Each row is a point on a landscape with many valleys, with its height.
From any point a ball rolls to the lowest of the 2 points nearest to it. It stops when none of these is lower. Distance is the straight distance between rows; heights are no part of it.
J_530 h=3.64: [ -6.2  13.2  39.7  22.7  14.3 -17.0 -24.4  17.4 -22.9  51.6 -10.7  24.7
 -41.2   6.8  -6.0  13.4  -6.2  -0.7  30.4   5.1 -16.0   1.6  -7.5 -15.9]
J_363 h=3.76: [ -8.7   0.3  17.8  -3.8  26.9  -5.0 -21.9  37.2  -0.3  45.2   0.0  -5.3
 -33.7 -14.2 -11.1  -7.3 -14.4 -21.2  46.9 -11.1 -14.7   8.6  -4.4  -1.5]
J_541 h=3.05: [-22.6  55.4 -28.5  48.0  21.1  -2.5  -0.5   6.7  17.8  21.5   9.4  -8.9
 -10.3   0.2  25.9   3.3  23.7   9.2 -11.7   6.2  -0.1 -29.5 -15.1 -33.3]
J_927 h=3.86: [ 36.4 -22.9  -4.6 -18.0  16.8 -22.8  -5.7   7.9  -9.0   7.9   2.9   9.1
 -14.5  15.9  13.1  26.3  27.4  -8.2  -7.8 -36.0   5.7   5.4  10.0 -19.1]
J_420 h=6.17: [ -7.4  25.1 -28.8   8.2  22.3 -11.2 -24.5 -17.5   3.5  -9.1   7.4  12.5
 -10.2 -13.5  16.4  12.5   1.1 -28.2 -16.1  37.1  -7.7  15.7  -8.5  -8.8]
J_467 h=3.28: [-33.7  62.9 -26.9  61.1  22.0  -1.7 -12.4   3.9  18.9   7.5   0.5 -15.9
  -0.5 -12.9  15.9 -19.3  20.8  -9.9  -9.3  23.8 -32.3 -15.2 -13.2 -37.1]
J_466 h=2.64: [ 14.4 -11.8  20.4  16.5   9.4 -20.7 -28.8  26.0   9.1  25.3   6.1  -6.2
   0.4 -33.9 -54.2 -29.9 -22.5 -19.7  35.2 -14.1 -18.7  -5.3  13.4  44.1]
J_647 h=2.85: [  3.8  35.3 -11.9  51.2  16.1 -23.4 -24.6 -11.0  -4.5  27.5  16.2  19.7
 -10.7  10.5  -6.5  13.6  15.4  20.4 -28.6  26.7  -2.6  -7.2 -15.2 -20.2]
J_160 h=1.69: [-54.4  27.7  10.0   3.0 -18.1  33.8  10.9  13.5   4.5  11.0 -13.0 -16.7
  -3.6   1.7   7.7  -8.6 -10.2  18.4  21.2  18.5  30.3 -25.0 -14.1   8.5]
J_62 h=4.81: [-13.3 -36.5  -8.4 -49.5 -36.4   8.9  33.9 -23.4 -10.4 -46.0 -22.6  -2.9
  13.2  22.3   8.9   0.4   2.0  32.8 -11.8 -16.7  13.2   9.5   5.9 -24.3]
J_543 h=6.35: [ 15.3   1.6 -15.3  11.1   4.9 -21.7 -33.1 -29.1 -12.0  -8.5  -6.7  29.5
 -22.9 -14.2   4.9  29.0  14.6 -27.1 -22.5  27.6 -14.8  12.2   5.3  -6.3]
J_328 h=1.26: [-16.0   5.4 -41.7 -10.3  -8.9  12.2 -16.3  30.4  25.5  29.5 -19.0  -4.2
  -3.1 -43.8  -0.3 -29.8 -25.2  11.3  31.0  -9.5 -17.1 -10.9   3.7 -14.9]
J_831 h=3.15: [ 27.9 -20.3 -16.2 -16.2  -4.1  -3.3  10.0 -11.6  -1.6 -26.3  -3.3  27.5
   8.9   1.3  40.7  12.8  16.2  -7.5   1.3 -18.1 -10.6  15.1   4.6 -16.6]
J_167 h=2.38: [ 24.3  -9.8   7.5  15.6  19.8  -3.3  21.4  35.9   4.4   1.9  37.2  -0.2
  25.7   5.5  13.1  -9.9  -7.5 -17.5  30.7 -35.8 -16.7  13.9   8.4 -28.9]
J_13 h=0.77: [-12.9  27.8  -8.3  33.4 -21.9   4.3 -12.8   2.8  24.1  13.7  -9.4  -0.2
  17.3 -37.9 -22.2 -39.2 -37.0  20.8  15.7  21.4 -18.2 -20.0 -13.5  33.9]
J_258 h=3.09: [ -4.9 -35.9  53.8  -4.8 -20.9  -8.4   4.9   0.6 -27.7   4.8  -9.8  21.7
  19.7  58.4 -34.5 -16.8  31.4 -21.9   8.3 -14.7  17.1  -6.2  27.4  39.7]
J_383 h=5.19: [ 22.6 -19.7 -16.1 -25.1 -14.5   0.7 -11.8 -40.2  -0.9 -11.4 -18.4   5.9
 -14.8  -1.0  -0.1  20.9   6.7   7.0 -37.5   6.5  -5.3  10.2   3.5  12.1]
J_929 h=3.63: [ 18.6 -19.7  19.1 -11.7  21.6  -9.7  -0.8  14.7  -9.3  20.0  24.8  13.4
  -4.1  31.4  -4.1  15.7  19.8  -8.7  -0.9 -27.6  11.4   6.3  21.5   5.4]
J_290 h=2.71: [ 15.1 -23.6   4.5 -16.1   8.4 -10.1  22.2  -3.8   3.4 -16.0  41.5   1.8
  30.0  19.0  12.1   7.5 -15.0  -7.0   9.7 -23.7  10.9  10.4  24.8 -17.8]
J_984 h=3.26: [  6.9  17.4  20.8  44.0  19.0 -24.9 -25.2  15.0 -14.9  39.8  22.4  22.0
 -27.4  11.0 -11.8  16.6  11.2   6.6   1.0  11.2  -0.7  -5.0  -8.1  -7.6]
J_698 h=4.65: [ -5.7 -30.6   5.9 -34.5 -27.9  14.1  31.1  -2.7  -8.7 -37.1  -5.1  11.2
  27.1  17.0  30.6   1.3  -0.9   9.7  19.7 -18.7  14.8  17.1   4.8 -17.9]
J_938 h=4.17: [  4.2  -8.8 -11.8 -34.3  35.8  -0.9  10.9   4.4  15.0  -0.6  26.9 -34.4
   2.2  10.9  -8.9  16.7  -8.1   5.1 -23.3  -7.5  32.9   3.8   7.5  -6.1]
J_374 h=4.33: [-22.4  10.8 -11.3 -14.8 -23.2  14.4 -13.6 -19.7 -15.5 -12.7 -35.5  23.4
 -13.5  -5.0  32.4  14.8  10.3   0.5  10.7  29.5   3.4  11.6 -22.1   3.6]
J_397 h=4.94: [-12.5 -29.9  -8.5 -47.9 -45.3  16.7  19.0 -24.3 -15.0 -52.6 -37.3  -7.8
  -4.7  14.4 -24.9  -0.1   6.8  31.7 -32.2   2.4   6.2  12.8  -2.9  -5.6]
J_539 h=3.14: [ 12.9 -35.1  13.1 -11.5 -41.4   5.1 -18.5 -13.1 -31.2  -6.9 -24.3  11.0
  -4.7  36.0 -10.5  25.3  41.6  29.8  -0.4  -7.3   6.0  -7.8   0.9  16.5]
J_977 h=4.31: [ 31.8 -18.8  22.7  35.0 -18.6 -13.6  15.0  -1.3   0.0 -15.7  40.9  29.1
  47.3  10.1  -2.3 -12.1 -20.1 -18.2  12.8 -14.5  -8.5   4.2  24.3   2.8]
J_837 h=0.68: [-32.9  43.6  -6.2  -7.0  33.9  -1.0   1.8   0.2  12.9  15.2  -0.6 -13.5
 -22.2 -12.8  30.1  23.9 -12.4  -1.0  19.1  22.5  19.4 -25.5 -17.7 -22.1]
J_963 h=2.10: [-15.6  11.0  -0.2   5.0  15.1  -0.1  15.5 -10.2  21.4 -21.5  38.5 -17.5
  18.5  -7.3 -28.8  -8.1  -8.6  27.9 -35.7  18.4  29.7 -21.5   8.0  28.3]
J_634 h=1.05: [ 25.3   6.5 -16.8  18.5  17.6  -6.6   0.5   1.0   9.2  -1.5  36.9  -1.3
  27.1  16.2  -9.8   6.9   9.8   7.8 -26.6  -2.2   7.6   3.3   5.2 -12.7]
J_951 h=1.64: [ 15.9  -7.0   1.7  10.6  -3.5   1.6  13.3 -11.3   7.1  -9.1  30.8  17.4
  27.1  16.2  -4.8  -0.5  -4.8  23.1 -29.3   2.4  13.1  -0.5   9.4  14.6]
J_639 h=6.80: [ 15.8 -24.0   8.4  20.9 -32.7  -5.6 -23.5  12.4 -21.8  14.4 -44.9  38.2
 -40.6 -29.1  14.8   5.9  18.0 -13.0  26.9  -3.5 -35.6  12.8  -9.1 -19.1]
J_935 h=3.96: [-15.3  -6.5   8.3 -25.0   2.9  11.2 -13.0  43.8  -5.9  40.4 -25.8  -5.4
 -22.5   6.5   2.4 -19.6  -1.7 -12.6  49.9 -21.2  -1.8  17.8 -14.2   1.0]
J_765 h=4.03: [ 14.6 -20.1  11.7 -23.4  27.3  -8.4  28.8  -4.8   6.6  10.7  31.7 -44.6
   7.4  34.3 -32.8  -0.6 -24.5  15.3 -32.7 -26.3  14.6   4.6  16.5  -7.0]
J_295 h=1.70: [-14.5  32.4   2.2  13.3  21.1   0.7 -14.2   0.3   8.5   6.6   5.5  -6.9
  -8.6 -40.4  -4.1   4.0 -34.1 -17.7  25.7  34.9  -9.6  -3.6 -14.6  -2.8]
J_916 h=1.71: [-40.8  32.0  14.9  14.5   8.6   6.2   7.5  -7.2  13.5  -8.5  22.7 -13.0
   3.2 -18.7 -15.5  -3.9 -14.3  24.1  -2.5  33.4  32.6 -27.8  -8.4  34.5]
J_553 h=5.53: [ 50.7 -34.5   4.0  -7.4 -15.1 -11.3  20.5 -42.7  -7.2  -3.2   0.3 -22.5
   3.2  21.2 -11.5  14.7 -22.2  -1.6 -35.1 -29.5 -18.3   5.9  14.0 -10.6]
J_968 h=1.65: [ 14.0  18.1 -29.6  25.6  15.7   2.0   6.0   4.4  10.0 -11.2  18.2  12.6
  22.6   1.9  23.5  -6.0  20.9  -6.4 -21.2   1.3 -13.9  10.7  -5.7 -25.1]
J_89 h=6.54: [  6.1   8.0  16.7  22.5 -14.0 -20.0 -33.8 -23.4 -23.0   2.8 -23.2  49.1
 -32.1 -17.1   9.2  30.3   7.8 -18.6   6.2  30.7 -25.7   1.8  -3.7 -10.7]
J_733 h=2.83: [ 11.5 -12.3   4.6   3.9 -41.9   4.2 -27.0 -32.1 -18.7 -23.2 -22.6  41.4
  -1.5  -5.8   3.0  16.6  26.0 -13.2  -4.6  26.2 -13.2   5.7   2.6  25.7]
J_680 h=1.91: [ 13.8  11.0 -11.2  14.0  37.3  -1.5  15.9  23.4   9.5 -15.9  47.1 -32.1
  43.6  -4.6  -3.6  -1.3  10.9 -12.9  23.1 -22.0  -0.3   5.6   2.2 -31.1]
J_469 h=1.95: [-41.9  23.8  -7.9   2.0 -13.8  43.3  25.8   7.6  25.7 -11.9  -1.8  -9.3
   8.5 -13.9  24.5 -16.9  -2.4   2.2   1.3   8.3  20.0 -20.6  -1.9   8.7]
J_245 h=2.52: [  0.0  17.5 -11.7  33.8  32.9  -8.3 -16.4  28.6   4.4  19.9  12.8 -29.9
 -11.4 -47.4 -29.7 -11.2 -18.1  -5.4  30.2   0.6 -24.0  -3.3  -9.0 -15.1]
J_516 h=5.33: [ 45.8 -35.1  -9.4 -37.6 -16.1  -8.1 -14.8 -42.6  -2.0 -13.9 -32.4 -13.7
 -30.8 -15.6  -5.0  34.0  15.3 -24.2 -30.0  -4.9 -30.0  -6.4   5.7   5.7]
J_673 h=2.20: [ 12.0 -15.0 -10.1  -3.4   5.1   0.1 -23.0  37.6  13.5  25.4   4.0  -4.2
   1.6 -38.5 -32.4 -29.6 -23.9  -5.6  36.8 -19.1 -21.8   8.0  14.7   9.6]
J_918 h=4.40: [ 20.6 -38.5  17.9 -31.5 -17.8  -3.5  16.4  13.0 -17.5 -16.6 -10.5  16.4
  12.8  19.9  36.2   5.8  15.2 -13.4  44.4 -40.9   0.3  14.8   7.8 -16.0]
J_283 h=1.53: [-16.7  -8.8  25.8  19.1 -34.5   2.9   0.6  34.2   5.6   7.4 -13.4 -11.1
  29.5   7.9 -48.4 -47.5 -20.0  18.3  22.4  -0.1  11.0  -2.5 -16.3  57.0]
J_194 h=3.03: [  4.0  -4.2  37.8  14.2  17.2  -0.7  -6.0  26.6   2.3  20.3  23.4  -8.9
   9.3  -2.1 -39.7 -26.5  -6.2 -12.5  32.2 -16.8  -5.1  -2.9   0.9  52.0]
J_163 h=2.46: [ 14.1  15.0 -15.1  22.5  -5.5  -8.4 -17.4 -22.4  -8.7  16.8   1.0  30.8
 -12.3  12.4   8.2  16.2  15.5  32.3 -36.1  12.8  -2.2  -5.0  -7.9   6.1]
J_626 h=0.10: [-26.7  49.7 -17.3  20.4  34.0  -7.7   0.9  11.9  19.8  14.4 -14.3 -18.9
 -24.6 -28.8  29.0   2.8 -11.9 -14.5  22.8  15.7 -11.8 -24.6 -19.8 -46.8]
J_614 h=1.22: [ -2.9  29.9 -25.4  35.5   0.5  20.5   8.8  15.0  16.9  10.1   4.2  12.1
   5.4 -20.2  25.6 -23.7   0.2  -4.2  -3.1   7.8 -21.2  -2.6 -12.3  -4.5]
J_427 h=2.13: [  1.8  21.7 -27.3  29.1  -8.3   5.1  -2.0 -19.8  -3.6  -6.3  -2.2  38.6
   5.9   9.8  27.8  -4.9  23.8  21.5 -37.9  12.6 -23.7   4.4  -5.2  12.2]
J_463 h=2.17: [ 12.5   8.5  -4.2  23.1  15.9   0.9 -14.6  23.5   9.6   6.7  17.2  -4.3
  -3.5 -43.0 -12.1  -7.6 -16.3 -30.2  23.9  14.3 -10.8  10.7  -7.6   0.2]
J_426 h=4.56: [  3.3 -24.5  18.4 -31.8  -8.5  -7.0 -19.8 -13.7 -13.3   0.0  -1.5   8.2
 -12.0   4.6 -18.8  26.7   5.0 -18.0 -11.8   9.7  31.6   4.2  23.9  20.6]
J_66 h=5.07: [ -8.0 -18.7  -4.0 -34.4 -33.3  12.6  -1.3 -42.2  -4.6 -27.1 -27.9   2.4
 -18.9   3.2 -19.3   5.5  -1.5  24.4 -45.2  19.7   7.1  12.4  -1.5  17.8]
J_333 h=1.19: [-37.4  37.5  15.3  -7.2  18.4   6.3   1.6  21.9  -0.7  39.9 -12.1 -11.9
 -23.6  -1.5  20.5  11.3 -16.0  12.5  39.2   9.5  11.2 -22.2 -19.8 -11.9]
J_438 h=1.94: [  6.7   6.7  25.4  34.4 -33.4  -5.1 -19.2  -2.2  -2.1   7.3  -3.6  38.4
   7.3  -7.7 -10.7  -7.8  -8.2  -5.1   1.9  27.8   4.7   2.2 -13.5  37.4]
J_980 h=3.84: [-38.5  -6.4  23.2 -41.4  28.8  15.9   3.9  22.3   2.3  -5.5  20.6 -22.2
 -11.7  -0.8  -9.8   1.6   1.5  -8.3  27.0   2.2  36.7   7.4   1.6  21.1]
J_114 h=1.36: [  2.6  26.2  14.1  53.5 -18.6 -21.1 -22.9   0.4  14.9  20.3  -3.5  27.6
   5.8 -26.1 -23.7 -18.5 -34.0   4.1   6.8  34.4 -23.4  -8.5 -20.2  28.0]
J_368 h=2.74: [ 17.9   1.5  -1.0  30.3  17.1  11.1  11.2  47.9   9.2  24.8  22.8  -5.3
  13.2 -12.6  -5.5 -26.7  -5.1   4.4  23.8 -30.9 -22.1   2.4   0.5  -6.9]
J_979 h=3.17: [ 10.8 -13.2   4.5   2.1 -40.8  19.0 -15.0 -11.2 -10.2 -24.8 -23.5  36.9
  12.0 -20.2   8.5  -7.7   0.8 -35.9   8.4  22.3 -14.8  25.6  -1.1  24.3]
J_94 h=2.14: [-25.3   3.1   0.3 -10.5  -9.0  46.3  41.5  28.2  21.5 -15.4   7.9 -19.7
  29.7 -13.4  19.3 -27.1 -14.5   4.5  25.0 -14.0  13.2 -11.2   3.0   2.0]
J_734 h=3.88: [ 21.3 -47.5  18.5 -30.7 -31.3  -1.0   5.2 -28.1 -16.7 -29.0  -3.1  16.5
  21.2  10.7  -7.7  18.2   3.1 -14.1  -5.8  -9.9   7.2   3.3  38.7   6.5]
J_704 h=4.00: [ -6.1  -3.8  34.2  -8.9  -7.7 -16.4 -31.6   2.4 -37.9  28.3 -27.4  24.0
 -38.7  10.2   2.4  33.7   9.5 -16.8  32.6   8.6   4.5   1.8  -2.9  -3.4]
J_361 h=4.98: [  9.7 -19.0  10.7 -35.9   2.6   8.4  20.2 -17.9   2.2   2.8  -6.3 -33.9
 -31.6  -0.6 -27.4  13.0 -27.2   1.9 -51.4  -0.3  24.3  14.0  -1.1   5.7]
J_76 h=4.16: [  4.2 -26.9  21.9 -25.5 -10.1  13.5   2.5  37.6 -16.4  11.9 -21.6   5.9
  -1.2  23.2  12.4  -9.5  14.8 -26.9  44.3 -31.1   2.9  24.3  -3.8   2.7]
J_688 h=5.80: [ -2.3  26.4 -51.3 -11.8  20.6 -12.0  -9.2 -29.5   2.0  -7.1 -27.2 -32.1
 -12.9  10.6  24.4  -6.2   1.4  -4.5 -68.1  10.7 -25.9  14.7  -6.9   1.7]
J_100 h=3.51: [ 15.7 -33.0  26.9  -5.2 -38.5  13.8   3.5  -0.3 -10.3 -29.6  -5.9  29.6
  32.9  -4.5  -1.9  -0.8  -5.1 -32.0  12.5   4.1   5.8  14.5  19.0  21.5]
J_554 h=1.20: [ -6.8   6.2   8.8  22.9 -29.5  25.3   9.2  23.2  15.5   6.7  -0.1  -8.5
  31.2 -16.3 -20.6 -44.3 -23.5  26.9  16.7   0.2   3.0 -13.5  -8.2  36.1]
J_607 h=4.34: [-22.7  11.4 -19.6 -22.6  38.3   9.4  11.6   7.4  17.8 -17.8  29.0 -31.6
   0.8 -20.8  11.8  13.8  -3.7  -8.9   4.1  11.8  32.4  -5.8  -2.1  -0.5]
J_909 h=2.93: [ 13.1  18.5 -31.3  37.3  17.6  20.1  19.3  37.4  20.6   9.0  15.0 -32.2
  25.8 -36.5  -4.3 -32.5  -7.0   3.3  20.4 -30.5 -29.0 -14.0   2.4 -14.6]
J_18 h=2.76: [ -3.8  24.2 -34.1  28.9  25.0   5.8  -3.7  23.4   9.1  19.7   3.2 -39.5
   4.7 -50.8 -24.5 -26.4 -14.8  13.9  29.6 -27.0 -20.1 -21.6   5.1   2.8]
J_496 h=1.92: [ -9.8 -20.1  47.5  11.2 -40.3   5.0   6.3  21.9  -5.3 -17.6  -2.1   8.3
  29.7  16.8 -36.1 -26.4  -6.3  -2.7  11.2   9.6  27.9   4.9  -2.7  44.5]
J_110 h=3.48: [ 34.1 -25.5 -22.6  -6.4 -11.5 -23.5  13.3 -41.3  -2.1 -33.0  12.0  20.9
  26.0  16.3  33.7   7.7  -1.6  -0.6  -4.1 -27.4 -31.7  11.4  17.1 -30.2]
J_395 h=1.44: [ 20.1   7.9 -21.4  -2.2  38.1 -18.0  -2.2  20.5  15.9  -9.9  29.3 -24.0
  26.0  -1.3  -1.7  11.5  25.1 -19.6  -1.0 -12.7  12.5  16.2  -4.4 -49.2]
J_867 h=3.34: [  0.5 -10.3  41.3  -3.1  26.7   1.4   0.2  17.6  -3.2  19.1  31.9   5.6
   2.6  27.9 -22.6  -8.9  15.7 -15.4  19.2 -19.7   7.6   2.5  12.0  35.5]
J_727 h=4.29: [-13.3 -17.5  28.4 -24.2 -19.4  -5.1 -29.4  -8.4 -35.0   9.0 -21.5  12.1
 -23.5  23.2 -11.3  31.6  14.4 -11.2  16.6  16.9  26.1   3.7   4.5  15.9]
J_293 h=5.72: [ 23.0  -0.7 -39.6 -22.0  11.3 -12.2   3.6 -31.0  -2.0 -31.6 -28.0 -35.0
   3.6  10.3  24.1  -8.4  -2.6 -12.8 -59.2  -6.6 -47.5  25.9  -4.3  -2.1]
J_83 h=3.02: [ -4.9  25.9   9.8  21.3  49.1 -14.2 -19.4  12.3  -7.4   3.7  37.7 -31.4
  -6.0 -21.2 -29.0  15.0  -0.7 -13.3  25.5  12.7  12.3  -6.9  -9.2   7.4]
J_810 h=6.70: [  4.0  -2.0  -1.6  37.5 -19.1  -5.3 -22.9  -4.3  -8.3  13.0 -34.6  45.0
 -34.0 -33.5  13.8  -5.4  -5.6 -10.0  10.3  20.9 -47.6  18.9  -8.9 -20.1]
J_125 h=5.43: [ 53.6 -37.5  13.5 -24.0 -23.0   1.4  17.9 -47.2  -2.6 -19.3 -25.3 -31.9
 -17.0  -0.4  -4.1  24.7  -1.5 -17.4 -28.9 -17.2 -42.0  -5.3  -2.9  -0.3]
J_711 h=0.59: [-24.4  54.4 -19.1  38.8  23.5   4.2  -4.3   2.5  21.8  22.5 -14.7 -19.6
 -11.6 -38.0   1.0 -10.8 -26.8   1.1  18.6  15.4 -35.4 -33.1  -7.5 -27.9]
J_318 h=1.27: [-46.8  22.2   7.4  -4.8 -13.5  14.8   6.1 -10.6   5.2  -0.3   2.3  -0.4
  -4.8   5.7  -6.6   1.1  -5.7  32.5 -16.5  33.7  39.5 -18.7  -5.4  14.9]
J_568 h=2.77: [ -6.7  40.3 -31.8  30.9  25.2   7.2   9.6   9.4  20.6  12.9  29.6 -24.9
  19.3  16.9   8.8   0.8  29.0  19.4 -22.1 -11.0  14.7 -28.4  -2.2 -20.6]
J_429 h=2.40: [ -7.9  -9.4   0.2 -17.6   9.6  14.1  40.8   8.4  12.4 -27.1  36.6  -8.3
  37.1   5.1  25.9  -6.9 -17.9   3.0  16.1 -16.7  13.7  -2.7  14.2 -12.7]
J_870 h=3.62: [-40.7 -20.1  29.9 -35.9  -3.4  12.2  -4.5  16.8 -20.6 -10.2  -3.4  -7.7
 -13.7  28.5 -26.3   0.1   6.8  -9.3  16.3  14.3  46.9  16.6   2.3  16.7]
J_351 h=3.90: [ 32.7 -35.1  12.1  11.0 -31.0 -15.7  13.1 -24.2 -15.0 -23.4  23.4  34.8
  35.9  11.1  20.0   7.0  -4.7 -20.3  14.3 -22.1 -16.6   6.6  33.9 -12.4]
J_137 h=3.98: [-29.6  -8.5   8.6 -34.7  -1.6  28.5   9.8  30.9   2.1  -4.3  -5.2 -17.7
  -0.8  -8.1  10.2  -5.1  -7.7 -11.8  33.2   3.5  31.6  14.1 -11.0   7.5]
J_803 h=4.07: [ 29.8 -15.7  -9.6 -17.8  -0.4 -24.3 -20.0  -7.7 -13.0   6.7 -18.8  19.9
 -41.1   2.5  21.9  34.4  41.1  13.8  -3.9 -19.5  -6.4  -5.4 -10.2 -14.3]
J_628 h=2.39: [ 27.9  -3.3  10.4  35.2 -30.0 -10.7 -17.0 -19.6  -8.8  -9.1   1.0  53.1
   8.4  -2.6  -3.7   6.9  16.6  -5.9 -22.1  16.4  -9.1   1.2   3.9  33.3]
J_772 h=2.32: [ -9.1 -34.9  34.7   9.8 -50.5  -1.6   1.1   5.0 -27.9 -33.5 -18.3  16.1
  20.7  36.7 -38.0  -9.0  13.5  -0.1  -3.2  12.4  32.6   2.7   5.9  32.3]
J_650 h=5.06: [  5.1  -8.9 -14.8 -46.8  15.5  -5.1  -2.7 -20.6   6.1   9.7 -14.3 -26.0
 -37.6  -4.4   2.0  26.7 -15.7   3.5 -35.9   6.3  29.9  10.7  -9.7  -2.4]
J_661 h=5.65: [ 18.4  -6.1  -9.8 -15.5  -3.0   7.1  45.7 -47.8  -1.8 -34.4 -26.7 -43.3
  -6.7  13.8  26.6 -14.3 -17.1   3.2 -51.4 -15.3 -48.0  15.7 -17.9  -3.3]
J_758 h=4.89: [  9.8 -29.8  26.2 -34.4 -14.6   1.2  31.0 -19.2   2.5 -15.6   4.7 -14.0
  -1.2   7.6 -42.8  -2.9 -32.9  13.9 -46.1  -9.8  19.0  10.3  19.0   4.5]
J_72 h=4.30: [  1.7  -1.9  -7.5 -18.9 -15.3  -5.5 -25.2 -23.8 -17.1  -0.8 -27.6  21.7
 -30.3   1.6  22.3  34.3  23.9  16.1   5.7  10.5   2.2   0.1 -18.1  -0.7]
J_54 h=1.14: [-27.4  50.4   3.7  26.8   2.7  13.6  -3.2  -4.5  12.6  22.6 -10.1   3.4
  -3.3 -20.4   5.3  -4.9 -34.0  10.0  17.8  36.0 -12.4 -25.8 -17.3   0.8]
J_710 h=1.73: [-17.0  -8.4 -38.0 -17.4  10.0  -9.2 -37.5  31.6  16.0  21.9  -4.1   1.7
   0.1 -47.6 -23.7 -23.7 -21.6  20.8  47.4  -9.5 -16.5  -5.5  24.1  -9.9]
J_416 h=3.44: [ -3.3   6.4  25.4  12.5  50.0 -20.0 -26.2  24.8  -8.4  26.3  25.4 -14.7
 -29.1 -13.9 -25.6  11.1   1.8 -40.4  36.3   2.0  -3.2   2.7   1.9   0.3]
J_780 h=2.48: [ -3.3  12.4 -22.2   0.8  12.2  10.7  35.2  -3.0  23.5   7.9  20.3 -20.9
  18.1  31.3  21.0  -0.5   6.2  37.7 -36.1 -25.6  18.5 -29.0   9.9 -18.9]
J_850 h=3.36: [-27.9 -30.4  48.6 -17.6  -6.1   3.9  -1.7  11.1 -23.3  -3.6  -4.9   4.6
   0.9  52.5 -44.3 -19.9  24.7 -28.2  18.0  -1.2  31.2   9.5  10.1  33.8]
J_586 h=2.78: [ 16.6 -19.1 -20.1 -30.5 -23.5   6.1   9.3 -34.4   0.5 -35.1 -21.4  16.6
  10.3  14.3  35.0   5.0  20.1  32.2 -18.8 -14.6 -26.3   3.3  -3.2  -0.4]
J_600 h=4.12: [-23.4   3.0  -9.3 -15.0 -25.2  30.3   4.6  15.3   1.0  -1.5 -28.0   1.6
   0.4 -13.0  23.6  -9.0  -8.2 -10.3  25.3  14.8  13.4  13.8 -21.0   1.9]
J_406 h=0.92: [ -3.8  15.9 -38.1  17.4  -5.2  17.8   8.5  33.4  29.4  22.3 -17.2   0.7
  -5.2 -35.5  27.4 -33.8 -12.9  -3.8  12.0 -11.7 -25.6  -6.3  -9.7 -21.4]
J_592 h=4.76: [  2.2 -36.9  33.7 -37.5 -14.2  -8.6   3.8 -12.1  -6.4 -10.7   5.2  -1.3
  -1.0  12.9 -43.9   6.7  -6.1  -6.0 -29.1  -1.8  36.3   5.4  34.7  25.3]
J_327 h=6.02: [-25.0  41.4 -29.1  12.2  22.6 -18.2 -12.9 -15.4  -3.7  -6.2 -17.6  17.2
 -24.0  -9.8  48.4   6.1   6.0 -12.8 -13.4  33.2 -25.7   4.4 -15.0 -23.5]
J_392 h=5.89: [-16.6  29.9 -46.0  -4.9  14.9 -10.6  -9.5 -26.3   2.8  -6.3 -17.2   3.9
 -17.5   6.9  44.5   5.3  14.4   7.0 -42.4  17.3 -15.6  -2.3  -5.8  -2.0]
J_914 h=2.29: [ -5.4  -5.7  -3.0 -14.6  -7.8  11.8  46.2 -15.4  11.2   4.8  13.6 -19.4
   9.9  27.5  -4.1  -9.8 -16.6  49.8 -47.5 -20.8  18.3 -13.2  13.5 -10.2]
J_161 h=1.72: [-27.2  32.9  15.7 -10.7   6.6  -5.2  -6.3  -2.2 -18.4  32.4 -28.7  14.4
 -29.0  15.6  29.0  32.2  -5.3  24.4  21.5  21.7  17.2 -14.2 -25.5 -22.1]
J_827 h=2.54: [ -0.4  17.7  -9.9  10.6  39.3  -6.5  -6.6  -2.0   8.4 -12.9  47.0 -40.0
  19.7  -8.6 -33.8   8.0   4.9   7.0 -10.5  11.5  27.2  -8.8   0.4   9.4]
J_687 h=3.87: [ 27.2 -18.3   8.6 -13.3  34.6 -20.7  -4.4   2.6   1.3  20.5  32.8 -19.3
   4.2  37.0 -30.3  14.5   5.0 -12.9 -21.2 -27.6  11.3   3.0  25.1  -3.9]
J_662 h=5.60: [ 25.9 -22.8  -5.2 -18.9 -18.2   4.4  41.0 -46.1  -0.5 -18.8 -11.3 -25.6
  -1.8  16.5   8.5  -1.2 -27.7  21.9 -39.7 -24.9 -24.5   9.0  -4.1 -13.3]
J_254 h=0.57: [-12.8  36.8 -29.8  16.5  42.9 -19.6  -3.4  22.8  18.4   5.2  -5.3 -17.6
 -18.0 -19.8  36.4  -2.5  23.7 -18.9   7.1   5.2  11.8 -10.6 -25.4 -57.8]
J_702 h=2.04: [ -3.4  -7.6   6.4 -13.3 -13.8  13.5  19.6  -5.4  -1.8   3.4   8.9   8.2
  11.7  27.3  -7.2  -0.8   4.5  46.0 -29.8  -5.2  29.0  -4.2   7.1  12.1]
J_556 h=0.95: [  9.2  23.3 -33.3   3.6  43.8 -20.1   6.4  29.2  22.8  -5.6   7.0 -26.2
   6.7  -2.6  28.5  -7.0  39.5 -10.1  -1.8 -15.9  20.4  -5.5 -16.7 -61.0]
J_483 h=2.44: [  0.9   6.1 -28.5   0.6 -12.6  11.4  20.5 -29.1   0.4 -28.5  -4.4  28.8
  27.5  16.6  42.9 -10.4  13.0  18.7 -36.5   0.0 -29.6   5.3   8.9  10.8]
J_796 h=2.73: [  8.3 -41.6  38.5  -3.2 -42.1  -2.5  -2.6  -7.5 -35.6 -11.4 -16.3  18.5
  17.1  50.5 -30.9   4.2  29.6  13.5  -4.0 -10.5  15.6  -7.3  21.2  26.7]

Where does a ball stop that starts at each point below?
J_66 => J_318
J_639 => J_318
J_850 => J_13
J_734 => J_13
J_293 => J_318
J_810 => J_318
J_539 => J_13
J_867 => J_406
J_977 => J_626
J_909 => J_626
J_18 => J_626
J_361 => J_427

Call two points neighbours if one is among the 2 nearest of the other. Go from one point of each pair to the other, from neighbour to neighbour, staying as low as possible. Name the highest point that can't be avoided.
J_13 / J_406 => J_977
J_406 / J_318 => J_467
J_318 / J_626 => J_290
J_406 / J_634 => J_968
